Each row is a point on a landscape with many peaks, with its height.
From any point a climber steps to the highest of the 2 points nearest to it. It stops when none of these is higher. Distance is the straight distance between rows; heights are no part of it.
bul: [ 35.5 -15.8  35.3 -28.6  -8.9  -2.2 -17.9  32.9  -2.9 -25.8  -9.4  10.6
  -6.0  -7.1  -0.3  -9.1   7.9  -6.8 -11.4   2.4  31.3   8.0 -27.3 -15.7
 -14.0 -11.6  25.0 -41.0  15.7   5.1  11.8  -1.0   1.2]  h=608
Zilu: [  4.9 -11.8  23.7   0.4  13.2  18.5 -17.6   4.3   3.6  21.9  26.8  -7.1
  54.5   8.8  -0.1  -8.7  -9.8  59.5  -1.5 -53.6 -21.0 -17.9  33.7   6.5
 -36.9  18.3  15.8 -18.0 -15.0  11.6  -1.9  23.3  -0.5]  h=105
Mev: [-14.7 -11.8 -35.2  -5.6   1.8 -31.0   0.9 -46.2  13.4   3.0  20.3  14.7
  20.7  15.5  24.4   7.9   7.2  -6.7  21.8   2.6 -12.2  19.9  16.2  37.9
  -5.0  -3.2 -14.2  71.5 -32.6  11.9 -34.6  -7.3 -11.8]  h=169
sisod: [ 54.3  -3.0  -4.6  -9.8  -4.3 -27.3 -11.6   8.6 -34.9  -3.1 -22.3  10.8
  -6.2  18.9 -30.4  31.8 -27.1 -38.5  -3.5   1.1  38.1 -36.7 -20.6  19.2
  -6.8 -33.5   0.4 -32.7   0.6 -12.5  16.9  50.1 -12.2]  h=462
masar: [-15.3  -3.6  -4.9  41.1 -42.1   1.2  25.9 -33.8   5.6 -25.6 -12.0 -29.7
 -12.4 -11.3   0.2  -3.8  21.6  -7.7 -16.1  26.2  43.5 -11.4  -4.6   5.0
  18.5   3.6   3.8  22.6  27.5 -25.0  -6.8  -9.3 -28.1]  h=628
mopa: [ 15.2  -8.4  23.1   6.1 -51.6 -16.9 -13.7  -9.9 -12.7  -8.7  -2.5 -35.2
  10.1   5.3 -16.3  24.8 -15.4  23.7  14.9  39.7   5.6  -7.4   6.9  12.6
   9.6  16.4 -33.2 -27.4  13.5 -12.1 -15.5 -32.7   8.2]  h=336
kitul: [-42.4  -3.1   8.0 -10.8 -39.7  -4.5  -3.1 -30.5  19.1 -16.2 -33.2 -17.7
 -19.2   6.7 -39.8  -2.2 -12.1 -11.4  -3.6 -21.5 -11.0  -6.0   9.8 -29.5
  52.7 -16.1 -34.3  15.1  23.4 -51.8  18.0  20.0   1.9]  h=182
teput: [ -9.2   2.2  -4.8   9.5   5.4  -5.6 -15.5  -6.1   6.5  42.4  25.3  -3.7
   4.8  10.9  32.2  -9.5  28.4   2.2   1.7   6.7 -33.0 -14.6   4.0  31.0
  22.0  17.8  -3.0   9.9 -64.8 -18.7 -28.7 -18.3  15.1]  h=235
pazet: [ 15.1   9.6 -12.6  20.2  46.3  50.0 -23.0  26.7  -4.0  25.4  11.3   6.1
  41.2 -13.1   0.9 -18.7  12.8  10.6  -6.2 -35.0 -29.0  21.0  17.7  13.9
  -6.3   0.9  28.2  -0.6 -14.9  16.1  55.9  31.1 -13.6]  h=94
sufek: [ 24.2   1.2  -1.0  10.7  40.1   1.8  10.2  -8.6 -17.2  -3.6  -1.5  39.9
  -0.4  23.1   1.5   3.8  33.6 -23.5  -6.4  34.8  -6.7 -22.9 -11.6  55.2
 -34.8  13.7  -9.4  12.4 -30.8  14.8 -33.6 -19.1 -18.5]  h=305
Buzo: [-31.9   7.3  -9.2   3.6  -5.3   4.6  27.3  -9.0  22.8 -13.3 -28.4  53.0
 -22.3   6.3  -0.8 -29.8  44.5  -4.2 -13.1  13.8  -7.2  -1.8   0.0 -34.9
   6.5  16.9 -18.4  16.4  -3.6  -5.3 -11.2 -21.5   5.5]  h=268
fil: [ 47.6  -5.5  20.7 -12.2   1.1 -36.6  -5.5 -10.5 -37.6 -13.7 -17.3  58.6
 -31.6  22.9 -11.5  33.2 -18.5 -52.8 -17.7  26.3  29.0  -6.0 -31.4   2.7
 -10.1 -23.5  -1.3 -12.7  -3.5  -0.4   4.1  13.3  -6.2]  h=491
Lov: [ -1.4  12.3   6.5  18.0  28.0  20.6  -6.2  12.5  20.8  21.0   9.5 -33.1
  27.9   4.3   7.2  -4.4 -13.5  38.6  10.5 -31.1 -28.1 -11.7  28.4  30.2
 -21.6  21.8   1.5 -23.3 -32.2  14.4  -1.6  -5.1 -29.2]  h=126
zoki: [ 11.4   3.9 -36.1   3.0  15.5  15.1  16.7 -14.9  -3.5 -24.7  15.4  13.1
  -6.2 -17.7   4.0 -24.0  48.7 -19.4  -5.9  33.9 -11.6  13.2 -33.1  -1.3
  11.0  -2.0  14.9  24.2  15.8  17.7  -5.4  -7.7   1.6]  h=125
negup: [ 18.6   8.8  28.7 -28.6  31.4   7.9  -4.0  32.5  -0.7 -17.6   5.1 -49.8
 -20.7 -15.8   6.8   4.4 -23.0  18.4  -9.1   6.8 -11.3   7.2  27.4 -15.8
  16.3  32.9 -35.1 -27.1 -13.4  11.3  23.7 -21.2 -18.4]  h=281
rol: [-36.1   1.6 -31.1  -5.5 -57.5 -31.0  -5.3 -35.1  21.3  -0.1  12.2 -21.5
  -5.0   7.6  -4.3   3.6  -3.9  -3.3  12.3   3.9 -20.2   2.5  12.4   1.9
  22.2  -2.7   6.1  14.2   5.2  -6.8 -15.5 -18.7  32.7]  h=519
zepu: [-10.1  18.6 -18.0  25.2  35.4 -41.5   7.4  -7.3  -5.3   3.2   0.3   4.2
 -22.0   9.7  -1.0  25.7 -31.9 -55.5  24.1   5.6 -22.5  15.2  -9.8  18.9
 -12.9 -19.2 -32.1  23.3 -26.3 -13.5  18.4   7.5 -10.4]  h=622
furiv: [-26.8  -6.6   4.0  16.4 -20.3 -15.7   2.9 -44.1  -4.5 -17.7 -35.0  37.8
 -30.7  -4.1  -4.1   6.3  30.2 -35.8 -13.8  20.9   2.9  10.9 -30.7 -63.1
   7.2   7.5  -1.3  36.0  40.8 -29.8  -9.5  27.2  -2.9]  h=614
fet: [ 15.3 -18.9  36.8   3.4 -11.3 -24.3   7.0 -26.0 -14.2 -48.7 -15.1 -10.5
  -7.5  23.1 -38.3  13.5 -11.1 -17.0  -0.4   2.8  -7.4 -22.3  -4.1  11.5
 -16.2  -7.3 -48.2   0.4  25.0 -20.3  -2.0  -8.7 -12.2]  h=209
Duse: [ 13.2  12.8  -0.4  17.7 -20.7  -5.9  11.8  13.1 -13.3  25.0   1.1  45.3
 -19.8 -11.9  33.1  -2.1  26.6 -12.1  -3.0  57.9  24.8   9.5 -16.8 -19.9
  15.3  14.0  17.2 -17.3   4.6  15.4 -23.2  -8.0 -25.2]  h=239
soz: [-39.3  -4.0 -53.9  -6.2 -60.1   8.0  10.0 -19.2  19.2   2.6   3.2   4.7
  -0.6  -8.2   7.6  -4.3  19.1  -4.4  18.4   9.4   9.9  14.0   9.0 -17.7
  35.7 -13.8   9.2  48.3  12.6   3.8 -26.2  -2.5   3.5]  h=484
lil: [ -9.6   4.4  59.9  -9.2  19.3 -20.7  -3.0  15.7  -4.9  -7.1   2.9 -23.8
  -7.0  17.9  -0.8  -3.9 -29.8  10.6  17.1  -5.7 -18.9  -2.2  -2.2  16.0
 -33.8  11.5 -16.6 -37.9 -13.0  -7.5  -7.7 -27.8   2.1]  h=248
Ror: [  5.7 -28.8 -31.1   1.3  -6.9 -14.8  12.2 -37.8   4.5 -21.6 -38.8  27.9
  18.2   6.2 -13.0 -10.1  17.0  14.8   5.1 -21.3  14.9   4.4  -5.6  -1.4
  -4.7 -14.6 -16.7  36.0  20.3 -10.8 -13.3  -9.0  35.2]  h=566
fum: [  0.5  11.9 -22.7   7.4 -33.4   9.2  -2.2   9.8  -9.1   6.7 -17.4 -90.5
 -32.0 -18.3  -6.8  17.8 -33.9   2.6  -4.5   7.5  14.6  -5.5   8.0  -9.1
  48.2   9.5   0.8 -25.0  24.2   4.1   0.2  -2.5 -11.2]  h=85
fatar: [ 17.3  -5.4  23.1  -9.5  46.5  11.4  10.1  42.7 -10.3  -8.7   6.8  -5.9
   9.4 -13.6   3.2 -16.4   7.0   3.0 -13.4 -21.8   3.9 -16.1  -0.8   9.5
 -20.2  -1.3   3.8 -22.0 -26.8   2.0  43.5   6.7 -21.8]  h=618
dafoz: [-15.2   8.7  -4.1  24.8 -17.6  17.9  29.9 -15.8   3.4  -9.3  -4.0 -42.5
 -15.2 -19.9  -1.0  -1.0  -0.4  -5.9 -27.3   9.3  54.0 -27.7  -7.6   3.5
  24.5 -10.2  34.1 -22.6  41.0 -11.9 -16.4  13.6 -10.6]  h=588
nep: [-15.3  -6.2  -2.4 -10.3   2.3  -8.3   4.3 -11.5   0.2 -28.1 -24.1 -32.6
 -10.9  20.6 -44.5   3.6 -36.8 -13.1  10.5 -10.7 -18.4   3.3  12.0  10.9
  24.9 -10.1 -56.1  -1.9  22.8 -37.5  20.8  -4.1  11.2]  h=195
Resa: [-41.7  12.9 -26.3  12.0 -15.3 -44.9   7.2 -50.4  22.7  -6.1  -6.1 -13.2
 -12.1  35.0 -28.2   7.6  -3.9 -40.0   6.2   5.4 -23.8   8.5  -5.1  21.6
   3.4 -11.3 -14.2  22.1 -10.7 -14.4  -1.2 -22.6  26.4]  h=553
mir: [-43.0   3.3  -3.6  -8.9 -35.3   5.4  19.3  18.4  29.6  24.6  26.1 -17.3
  -8.2  -0.9  18.5 -19.6  18.4  29.2  -9.8 -16.2 -15.6 -12.9  14.6 -20.8
  23.1  23.5   6.1   4.7 -21.8  12.0 -23.5 -28.7  28.3]  h=148
Panit: [  4.3 -16.2  52.0 -13.4 -24.8 -38.8   0.1  19.7  -1.6 -32.6 -16.8  -4.9
 -17.5  19.3 -22.2  13.6 -34.1 -20.3   5.9  -5.8  22.9 -21.2  -8.3  -3.2
 -22.2  -2.8 -34.8 -25.2  -7.1 -15.3   8.3  -7.6 -11.3]  h=225
Puf: [ -9.2  29.5 -36.3  -6.1 -27.3  31.5   9.6  31.9   4.1   4.3  14.8 -58.9
  -6.0 -27.4   3.2  -2.8  -5.8   6.2 -10.4   3.2   8.8   8.8   8.3 -24.6
  43.0  24.5  26.0 -37.2  40.8   7.1  22.8  30.5 -20.8]  h=98
bod: [-14.5  16.0 -10.0  29.6  -6.7  -9.1  -1.5  -4.4 -10.5  41.6  15.8  41.6
  -3.2   3.2  35.2  -8.9  25.4   9.5  -2.5  37.7 -27.9  15.0  -6.3  -4.7
  25.6  12.7   7.8   9.2  -6.4  -9.0 -32.7 -11.8  13.2]  h=260
debiv: [ 11.8 -16.7 -29.5   6.8 -13.5 -20.8  15.4 -40.8   5.8 -38.5 -41.8  31.5
  -4.0 -14.6  -4.6 -10.1  33.3 -23.2 -11.2  -4.0   3.1  13.4 -31.1 -35.3
  -0.5 -12.1  -9.0  48.3  34.0 -26.4 -22.1  -2.6   0.5]  h=592
Vav: [-30.4  15.1  24.0   1.3  12.2  47.4   4.4   5.2  17.4  24.6   5.8  29.9
   1.1 -24.1  16.9 -37.6  16.3  39.4 -18.4  -3.6  -4.1 -16.7  -7.6 -21.8
  12.0  15.7  24.7 -13.2  -5.7   0.7 -22.0   7.8   5.4]  h=168
givog: [ 14.8  -5.8   0.3  17.3  17.6 -21.9  16.6  27.1   0.9  26.2   9.6  14.9
   0.4   2.1  14.8  36.7 -17.5 -13.8  14.8  -0.6  39.3 -13.1  -0.7  15.1
 -49.7  -7.0   2.0  11.1 -41.2  22.8 -17.6  13.1 -36.8]  h=568
Gufu: [-14.6   2.1 -32.3   0.1  15.2  27.6  18.2   4.7  22.0  -8.2  36.6   9.1
 -15.8  -6.0  -1.1 -21.0  37.6 -24.2  -6.1   2.0 -44.7  15.0 -12.7   6.3
  14.6  -5.9   0.6  51.3 -26.3   2.6  -1.3 -12.8  11.1]  h=138
lef: [-18.0  -7.5   1.4 -11.9   3.8  54.1  -3.4  19.0   5.1  21.9  32.1  -2.9
   9.3 -35.8  34.7 -25.8  41.4  13.7   8.9   7.7   2.7  -1.4  -2.8 -22.8
  31.1  19.9  28.0  24.8  -8.1  23.0  -0.7  19.9   4.2]  h=192
Bim: [-21.9  -2.2 -26.6 -13.5  -2.3 -30.7  -7.3 -63.9  27.3  -0.3 -30.4  46.2
   9.7  24.5  -0.6   9.1   3.0   6.0  -5.4 -22.2  -5.4  26.8   8.5  -0.2
   6.4 -20.1 -12.5  69.8  14.9  -9.2 -33.0   1.2  34.2]  h=538
Zoke: [  7.5  -6.2  18.5 -10.1 -18.1   7.4  -5.7 -27.5 -26.1  10.6  -4.9 -58.5
   9.8  15.7 -42.4  29.1 -35.7   6.6   2.2   5.2   9.7 -28.6  15.9  31.7
  -5.0  -9.7  -7.6 -33.1  24.8  20.4 -23.2  20.8   7.7]  h=397
rupo: [-35.1  20.7 -25.3 -19.0 -21.3   1.6   7.5 -35.7  14.6 -17.3 -38.7   6.8
 -19.1 -17.0  -9.2 -32.0  31.9   3.1 -12.1  -8.4  21.8  -6.5  -2.6 -39.7
   9.7  -4.6   3.3   1.2  24.7  14.9  -4.9  -7.6  13.5]  h=254
bokip: [ 13.7 -15.0   8.3 -22.1  36.5   2.9 -17.0  10.9 -14.4  -8.0 -24.7  22.8
  36.2   4.1   4.2 -31.8   3.9  18.7  10.3 -33.7  -3.3   0.2  -9.2  -0.3
 -10.6  -4.1  -7.5   5.5  -5.8   2.9  22.4 -27.5  37.8]  h=62
Zira: [ 16.4 -13.0  -2.2 -12.0  -9.7 -11.0 -22.7 -21.8 -16.9  -9.0  -6.1 -29.2
  37.2  10.0 -28.7  10.6  -1.9  11.0  37.5  19.7   5.2  -4.0   3.8  27.8
  -8.0  -1.8 -25.4 -13.3  15.9  10.2  -2.1  -8.2  18.8]  h=363
tud: [ 44.5  -9.7   2.9  13.6  15.2 -12.5 -14.5  44.5 -22.6  21.3  -9.6  10.0
  21.2   4.6   9.3  45.8 -27.2  -6.3  41.3 -16.5  17.0   0.5 -14.5  15.6
 -62.5  -7.9   3.4 -23.7 -16.6  30.7  12.8  13.6 -22.6]  h=634
kenek: [ -5.5   5.1   9.0  10.1  35.5  -3.5   0.3 -11.5 -20.2  13.5 -17.7  42.2
  -4.9  -6.1  12.4 -12.5 -24.2  -6.5   2.6   8.0   6.2  20.4  -6.4  -2.6
  -8.6 -22.7  11.2  -5.9  -0.6 -11.0 -10.3  -0.4  -5.9]  h=500
Dul: [ -9.8   4.8  53.3 -33.2  23.0   5.7  -4.6  17.2  -2.9 -18.4 -13.7 -13.6
 -12.4  -6.2   6.0 -18.3 -32.7  35.4   4.5 -12.2  -0.7  12.0   5.3 -26.3
   0.7  15.2 -33.0 -29.4  20.5  -7.8  -1.0  -8.3  -9.3]  h=266
riri: [-14.9   3.3 -36.8  19.4  -9.7 -36.1  15.6  -8.7  10.3  -1.0 -11.0  31.7
 -24.5  12.8 -12.4  23.8 -10.7 -55.8   1.1  11.8 -23.2  27.9  -0.3 -17.3
  18.7 -31.1 -20.3  36.6 -20.0 -20.2  18.7   2.2  10.0]  h=587
Ripat: [ -1.0  15.1   0.9  10.7  28.5   1.4   3.3  27.0   9.2   0.0   3.6   0.0
   3.8  -8.1  -1.9  -2.6 -34.2 -17.4  25.0 -14.5 -20.8  -0.4  -5.2   7.7
 -11.0 -11.1 -27.6  -7.1 -40.6 -10.5  50.4   1.0  -8.0]  h=678
gazif: [-13.0   8.4 -39.5 -12.7   5.2  39.6   0.8  25.5  11.3 -18.3   6.3   0.9
  14.3  -0.5  -9.8 -18.6   7.3 -11.1  31.0  -8.2  -9.2  27.0   8.5 -16.3
  35.9 -20.0   4.0   9.7  19.4 -12.4  53.1  31.3   6.3]  h=131
nopuz: [ 21.6  22.0 -37.5   6.0  55.0  22.1  -7.7  23.8 -17.2  32.6   4.1  25.9
  12.1 -15.7  20.4   0.4 -23.9 -13.6  -3.2  -6.0 -28.5  37.4   8.1  -3.4
  15.8 -19.5  20.4   0.0 -21.7  21.3  20.4  30.3 -11.9]  h=77
besot: [ 16.8 -14.9   3.0  -0.7  11.6 -12.5 -10.6 -32.4 -27.5  11.0   6.2  18.7
  14.6  24.6   6.1  11.3   3.2 -10.6  21.7  28.9  -9.9   0.6 -12.9  44.4
 -22.2   1.6  -4.7   5.6 -11.4  23.6 -36.0 -16.9   9.3]  h=330
vebos: [ 59.8  17.2  40.1  12.4  22.2  20.6 -33.3  33.6 -23.3  15.5   3.2  11.9
  26.8   6.2  -7.0  14.0 -13.8  23.8  13.6  -6.3 -34.5   7.5  -7.3  21.5
 -36.3  10.0  27.6 -46.6   0.3  16.4  23.5   9.4  -9.3]  h=550
zomu: [ 20.3 -24.1  -4.6 -20.2  10.8  -8.1   5.7  14.3 -21.9 -34.5   1.1 -13.5
  13.7 -17.6  -0.9 -14.8   7.3 -21.5  -5.6 -15.4  40.4  -9.5 -12.8  -6.4
 -21.6 -11.6   0.4 -14.0   8.6  -7.6  31.5   8.2   0.4]  h=653
vosuf: [-22.1  12.5 -17.1  22.2 -28.4  17.8  18.3  25.5  -0.8   7.5  15.7  -1.5
  -5.6 -23.6  31.0 -19.9  35.6   4.1  23.0  43.0  12.2  -1.7 -10.4 -30.2
  29.0  30.7   6.0  -5.0   4.5  14.2   4.6 -10.2 -14.7]  h=218
vulon: [ 49.1   4.4  31.4  -3.6  -9.8   5.1 -23.5  47.1 -19.9  -7.9  22.1 -14.1
  -0.8 -12.8   7.9  11.1  -7.4   8.5  -1.0   8.4  -7.9  16.3 -15.2  -8.3
  -8.8   4.7  34.4 -56.8  10.3  15.5  33.9  -5.3   3.1]  h=561
Moz: [ -5.0   9.5  17.4 -10.7   0.9  20.5   2.2   0.3  17.7   2.4  36.1 -51.9
  -7.0 -25.8   4.6   8.0 -37.5  44.5 -21.4 -38.3  -5.3   4.2  17.3  -8.5
  -3.3   9.3  31.6  -6.5  39.8  14.4  -5.3  22.6  10.8]  h=443
nito: [-10.2  23.2  -8.7  21.7 -59.8 -14.5   4.4  16.6  -4.7  26.2  -0.1 -36.8
 -11.9 -32.3   6.6  25.5 -29.9  11.5  12.1  24.8  25.9 -10.0  14.6   3.7
  23.8  13.3 -11.2 -24.4 -15.6   0.5  17.0  -3.8 -19.1]  h=72
mufa: [-24.6   7.0 -61.2 -28.1 -27.7  -8.0 -10.9 -29.1  36.0 -14.3 -11.7  46.7
   1.4  20.4   1.0  17.7  26.3  -7.2  13.7  -7.1 -14.2  31.0   0.6 -15.7
  19.8  -8.6   6.5  87.8  21.1  -5.7 -43.4  -4.4   4.3]  h=512
Gitam: [  2.7  14.4  16.4  11.9  14.2  26.1   7.0   0.1  -6.7  11.3  38.9  -8.9
  12.9 -17.7   4.9  -1.5 -35.6  16.7 -13.7  -1.2  -2.6 -11.7  -1.2  32.1
 -27.1  -4.1  57.3 -10.5  19.0  14.4 -13.6  27.8  -8.5]  h=489
kurim: [ 12.4 -24.6  13.4 -17.9  -0.6   8.7 -15.8  13.2 -13.8   9.5 -23.2   7.1
  40.5   9.5  -2.0  -2.8  -6.1  42.7  25.6 -34.3  22.3 -15.0  15.3  13.8
 -43.6  -4.2   7.0 -22.2 -11.6  22.4  -9.3  -6.3  10.1]  h=81
fala: [ 10.5  -0.9  25.7 -17.6 -34.2  -5.1   5.4   4.1  -6.0 -18.8  -7.2 -37.3
 -23.7  -7.0   5.6  -1.4   4.5  21.8 -11.5  33.6  12.0   2.8  -1.2 -17.1
  20.6  41.3 -11.8 -12.8  38.2   2.3 -28.5 -41.8   7.2]  h=314
maz: [-18.2 -18.8  -7.9 -16.7  -2.2  28.5  -7.8  27.2  20.7 -29.0  -4.6 -40.4
  20.3  -1.8  -4.9  -8.7  -5.8  19.3  26.6 -30.0   9.8  24.7  17.5 -22.0
  27.9  -0.3 -23.5   2.7  31.2  -8.0  36.2 -17.2  13.9]  h=149
kapu: [  1.8  20.2  -3.4   7.3 -30.6   2.4   7.2  32.8  -6.5  14.8 -19.8 -14.3
   7.9 -16.3   2.2  -2.2 -12.2  35.4  -3.6  10.5  26.0   7.9  29.8 -27.8
  14.1   4.1 -16.5 -58.4   2.5  -9.1  20.2  -0.1 -13.3]  h=59
kubas: [-39.0 -18.5   0.0 -27.7  -2.7  22.5  -2.9  30.3  35.2  -0.5  21.3 -23.6
   8.9  -4.2  25.8 -15.7  15.8  37.3  15.9 -20.3 -15.1  16.3  -2.3 -34.3
  28.9  19.9  -2.2   9.1  13.0  -2.8   3.5 -25.1  33.3]  h=167
sosu: [  2.0  22.2 -27.1  -4.3  12.2  27.2  -9.2  32.7  -0.7   7.2  26.8 -11.4
  14.4 -33.7   0.2 -19.1  17.2  -7.5  -0.8   4.9  -5.6  18.6  16.0 -19.6
  28.0   5.5  30.8 -16.3   5.7  21.0  62.5  29.5 -14.0]  h=114
zono: [-25.0   8.4 -43.2  -6.1   2.7  -4.1  13.7 -25.2  43.6 -14.0  14.1   3.0
   2.3  21.7  -4.4  -7.3  46.1  -9.2   6.9  -7.5 -32.8  -4.2   7.7  54.3
  -1.7  -5.2   3.2  61.1 -26.0  -2.2 -15.4 -22.4   4.4]  h=153
Kipur: [-12.5  26.3   5.0  37.6   2.7  34.6   3.3  28.4  19.0  42.9  14.4  -1.1
   5.8  -9.3  25.6 -22.4  -7.0  45.5 -18.6 -17.7 -38.7   0.7  12.1   1.0
  -1.5  15.8  24.8 -26.6 -34.4  -5.3  -6.6  -4.8 -19.6]  h=147
Tik: [ 12.9 -16.1  -2.7  -2.9  -6.7 -13.8  -1.6 -36.9 -29.0   2.6  -1.4 -26.5
  10.5   8.6 -41.8  23.3 -13.2 -24.4  -7.6   3.0  47.0 -44.1  -5.7  30.4
 -12.2 -31.9   9.9 -13.8  16.9   5.2 -12.4  44.9 -15.0]  h=429
savo: [ 33.0 -29.6  20.1 -35.6  -1.2  -0.5  -3.3  30.2 -15.0  -6.9   1.2 -53.6
 -31.3  15.0   6.5  19.7 -14.6  27.3  -7.9  23.3   8.9   3.1  34.4  -9.5
   4.5  33.9 -25.1 -23.9  32.5  21.4  -1.5 -14.4   8.7]  h=297
kobeb: [-19.2 -18.4  18.7  14.4 -23.8 -28.2  -0.3 -47.8  -7.2 -19.5   5.8   4.5
 -33.5  -4.0 -16.3  20.9  12.8 -48.4 -50.9   5.6  30.8 -16.5 -20.6 -35.2
  -5.2 -14.9  14.0  28.4  23.7 -27.7   8.8  19.2  -8.2]  h=649
tadu: [  3.7 -15.9 -17.6  30.8  -1.1 -26.2  26.6 -27.3  -3.1 -27.7  -2.2  -6.2
 -22.2  -1.5  -1.2  14.7   9.1 -47.9 -24.4  15.2  44.9  -1.5 -14.6  -1.7
 -14.2 -18.4  13.4  26.2   8.3 -18.1  -4.9   1.4 -29.5]  h=613
resom: [ -2.1   7.6   8.4  27.9  24.3  -5.4   8.7   0.8   4.6   8.4  -6.9  46.6
 -18.7  16.5   5.6 -16.2  39.1 -22.6 -25.1  20.9 -14.2  -1.9  -6.6  10.8
 -14.1  21.1 -17.7  24.8 -36.7 -18.4  -5.0 -36.8 -10.5]  h=285
Minag: [ 13.7 -14.9  36.5   0.0  53.4  18.2  -0.2  11.2   2.7  19.2   9.0  47.2
  -9.8  15.0  -2.5 -19.6 -11.9   8.3 -15.3 -45.5 -32.1  -9.0 -19.8  11.2
 -35.2 -14.3  24.8  -9.5 -14.7  -9.0 -20.5   6.2  18.9]  h=344
Bano: [ 10.5  19.0 -24.0  27.9   9.7  21.8  10.9  -4.5 -11.1   7.9  -5.4   2.4
  14.3 -17.7   5.1  -9.4  -9.2   6.9  -3.5  10.2  28.5   7.6   6.9   9.7
   3.7 -28.0  35.1 -25.8  20.4   1.4   2.1  22.4 -16.8]  h=540
mora: [ 23.6   6.9  19.0 -10.7  23.9  19.7  -5.6  10.2   0.0  15.5  21.3  27.3
  10.1 -10.2 -12.8  -5.7 -26.3  34.7 -33.8 -52.0 -37.6  -4.3  -3.3 -12.9
 -33.5  -3.7  44.8 -27.6  12.7  19.1  12.3  26.8  41.4]  h=378
kor: [  9.9 -35.7 -20.5  -8.9   7.1 -16.8  -9.9  13.0  10.2  -0.9  41.6  -9.3
  47.2  10.8  14.4   7.8  17.4  -4.4  38.1   3.3  -9.2   3.5  11.7  30.6
  -9.4   0.7 -31.6  58.2 -40.1   9.3  -7.7  -1.5  -5.8]  h=189
tum: [ 10.2 -29.5  -4.2  -4.4  37.1  14.8 -40.7   3.3   3.5  26.7  27.1 -17.5
  29.9   4.9  25.9  -1.3  31.6   6.6  26.6 -17.1 -25.4  -4.5   3.8  35.8
   3.6   8.9  -8.9  31.6 -66.7   0.3 -19.6 -10.2   5.3]  h=213
bigo: [ 21.6   4.0  20.5  11.2   8.3 -38.3  -1.5   1.2 -15.4   0.1  -6.6  44.5
 -28.0  17.3   3.6  48.2 -14.8 -49.9  -9.4  17.2  43.8 -18.4  -9.7  19.2
 -43.7  -6.7  -8.1   0.4 -26.9  19.8 -10.6  10.8 -40.0]  h=523
fas: [  0.1  13.5   4.6   8.3 -31.6  -8.8  26.6  26.1   6.2 -18.1 -27.4  25.1
 -30.0  11.2 -13.7  -9.8   7.6  -0.8 -15.2  17.0  25.8  -7.0  -9.1 -21.7
   4.0   7.1 -17.1 -60.4  12.5 -12.1  14.9 -24.9 -10.6]  h=46
tuma: [  2.7  -6.0  11.6 -28.8  -5.0  16.1 -12.0   1.0  14.3   4.5  19.5 -22.9
  24.3  -9.7 -24.6  -1.6 -32.0  37.5 -14.9 -35.6  -8.5  -8.9   8.8 -22.7
  -7.7 -15.4  20.7 -12.8  28.5  15.0  20.5  29.1  53.4]  h=411
pupuv: [  4.2   6.8  39.7 -34.9  30.1  14.3 -19.7 -19.1   3.7  13.1  -2.4  10.2
   0.8   4.9   7.1 -34.1  25.4  32.8  -8.4 -16.6 -28.6 -20.1  -1.9  11.2
   5.6  12.0  -7.9  -0.4 -32.7  -2.1 -12.5 -27.1  40.3]  h=47
delif: [-16.9   8.6  48.3   9.4  24.0 -26.2 -13.0 -23.8 -17.9  25.0 -19.3  57.4
 -23.0  22.8  20.0  28.3 -26.2 -23.3 -23.5  15.6   0.5  16.8  18.4  -0.6
 -25.3  -8.1   7.4  11.1 -11.3  -4.2 -12.1  13.1  -5.9]  h=481

For each start below, name the point where the climber stops.
Gufu => bod
kitul => Ripat
mufa => kobeb
Kipur => bod
lil => tud
resom => tud
kapu => kubas
soz => Ripat
